Points, in no order, along strands that fork and pass close to each other.
(in the rows, 128 means zero)
Points whose rows are less than 80.4 apart are linked; no others are. Some points are linked to none.
K201: [153 161 154 169 110 144 105 140 135 130  78  99 119 135 145 133 141  74
  99 137]
K662: [ 96 103 136 111  68 117 146 118 162 142 115  95  96  71 130  91 146  71
 133 122]
K171: [146  85 146 102 161  91  89 103 178 134 160 153  93  81 117 153  68 148
 150 148]
K16: [ 54  64 132  59  69 114 145 157 124 146 148 115 109  67 117  98 144 110
 123 121]
K81: [108 165 155 179 114 131 128 149  80 108  34 189 135 176 143 155 161 143
 146 148]
K785: [ 80  51 139  65  86 123 152 166 123 179 175 145 113  72 106  75  92 117
 127 121]
K504: [120 127  84  85 137 140 185 108 125 166 187 128 191 129 118  86 140 178
 131  53]
K188: [170 114 130 101 157 121 121 100 157 139 171 139 138 116 125 116  88 133
 134 123]
K898: [128 102  98 118 176  97  99 100 120  79 157  98 124 137 140 182 152 179
 142 146]
K947: [108 163 162 192 100 115 106 151  74 102  43 148 123 184 145 142 163 147
 152 142]
K385: [168 134 125 115 176 129 117 112 137 126 165 137 150 138 128 129  95 142
 124 139]
K668: [186 153 143 104 106 177 152 132 179 158 148 140 136 118 120  89  87  85
 104 107]
K632: [144  65 143  93 157  94 112  90 168 149 180 166 103  81 119 135  71 174
 158 131]
K55: [107 160 144 165 140 141 137 150  85 109  53 199 149 178 140 156 149 156
 146 157]
K138: [159 146 139 145 175 153 102 154 121 130 108 166 159 162 155 142 105 133
 111 174]
K134: [162 170 146 147 123 162 120 150 143 139  92 125 134 131 139 130 120  78
  90 140]
K571: [ 97 130 100  85  86 148 182 127 150 161 154 120 152  99 113  69 142 104
 114  87]
K537: [ 59  53 140  54  78 121 145 182 106 168 171 128 111  70 100  86 109 116
 116 118]
K70: [161 155 145 137 156 153  97 151 144 137 104 141 146 143 152 138 102  99
 101 164]
K802: [142 147 152 180 122 121  85 128 116 114  85  83 113 140 154 143 150 103
 124 145]
K774: [123 119 143 137  69 123 125 113 170 141 100  84  90  79 130  98 142  53
 126 119]
K705: [117 163 108 149 155 137 142 128  88 102 142 121 147 165 114 148 158 156
 125 125]
K680: [135 180  91 127 103 174 202 132 124 149 139 124 151 146  92  96 127 116
  86  68]
K158: [160 137 131 133 193 137 100 129 114 116 139 156 162 162 150 143 101 156
 127 167]
K795: [151 143 151 147  80 138 116 123 173 145  93  86  98  94 132 104 137  45
 112 121]
K829: [145  98 126 105 177  93  86 102 162 111 155 127 111 101 128 165  91 147
 142 152]
K185: [126 144 137 200  98  95  69 139  86  86  85  72 102 176 157 146 171 162
 156 139]
K530: [142 102 117 114 186  90  81 100 139  85 150 117 113 124 143 181 115 161
 140 163]
K783: [115 110  73 112 164 103 125 101 117  96 170  98 147 133 133 166 168 189
 142 122]
K234: [159 156 121 118 125 158 148 121 161 144 150 127 141 122 110 102 112  98
 106 113]
K393: [127 143 108 142 147 126 126 114 127 107 137  99 132 135 126 142 152 131
 123 130]
K710: [129 181  93 136 123 168 202 141  88 135 135 139 148 176  84 120 129 135
  99  72]
K959: [113 146 141 170 164 132  94 151  91 108  72 171 144 172 162 166 151 151
 146 182]
K939: [124 120 112 117 138 110 123 100 154 109 141  96 119 106 132 136 144 118
 132 132]
K954: [102  56 139  88 103 117 145 140 154 169 171 158  97  66 106  88  76 122
 140 131]
K345: [125 137 141 166 163 126  91 134  99  95  99 127 139 165 156 164 153 141
 138 173]
K594: [101 132  75 131 155 121 151 115  97 103 159  95 153 146 124 158 187 186
 138  96]
K58: [112 179 105 149 120 152 187 142  60 112 115 146 144 193  84 146 150 140
 116  87]
K555: [156  98 132  92 134 127 141 105 175 155 169 150 124  98 117  96  78 117
 142 117]
K141: [176  87 140  92 178 105 118  84 152 137 186 158 134 111 132 131  76 160
 148 124]
K787: [153 170 106 122 118 170 177 127 144 147 149 129 151 136 103  96 116 111
  98  86]
K549: [135  74 140  92 112 123 138 119 177 168 166 157 102  76 110  91  75 106
 145 123]
K140: [132 142 145 187 114 103  76 125 108  96  90  70 106 153 164 146 161 131
 139 142]
K99: [113 162 156 200  92 107  90 148  71  96  58 116 114 182 148 142 167 154
 159 139]
K323: [108  97 120 104 116 100 122 105 164 122 137 108  97  84 127 133 132 114
 140 132]
K746: [ 74  87 126  82  70 115 147 129 144 145 133 101 105  73 124  92 153  96
 132 119]
K812: [106 167 101 156 136 139 169 132  70 110 131 121 143 176  99 148 166 152
 122  96]
K92: [138 167 150 173 115 164 129 178 107 139  48 175 137 164 151 148 132 106
 100 150]

A fork is a point with three links, a tip a point with one. Leave the first point through the second and follow the links. Name the first fork or tip that comes.
K58 / K812 -> K323
K16 / K746 -> K795
K746 / K16 -> K188
K81 / K55 -> K345
K530 / K898 -> K594
K680 / K787 -> K668

Name the points in between on the shortest way along the links from the first point to the second, in order.
K812 / K323 -> K705 K393 K939
K138 / K549 -> K158 K385 K188 K555
K774 / K16 -> K662 K746
K632 / K385 -> K141 K188
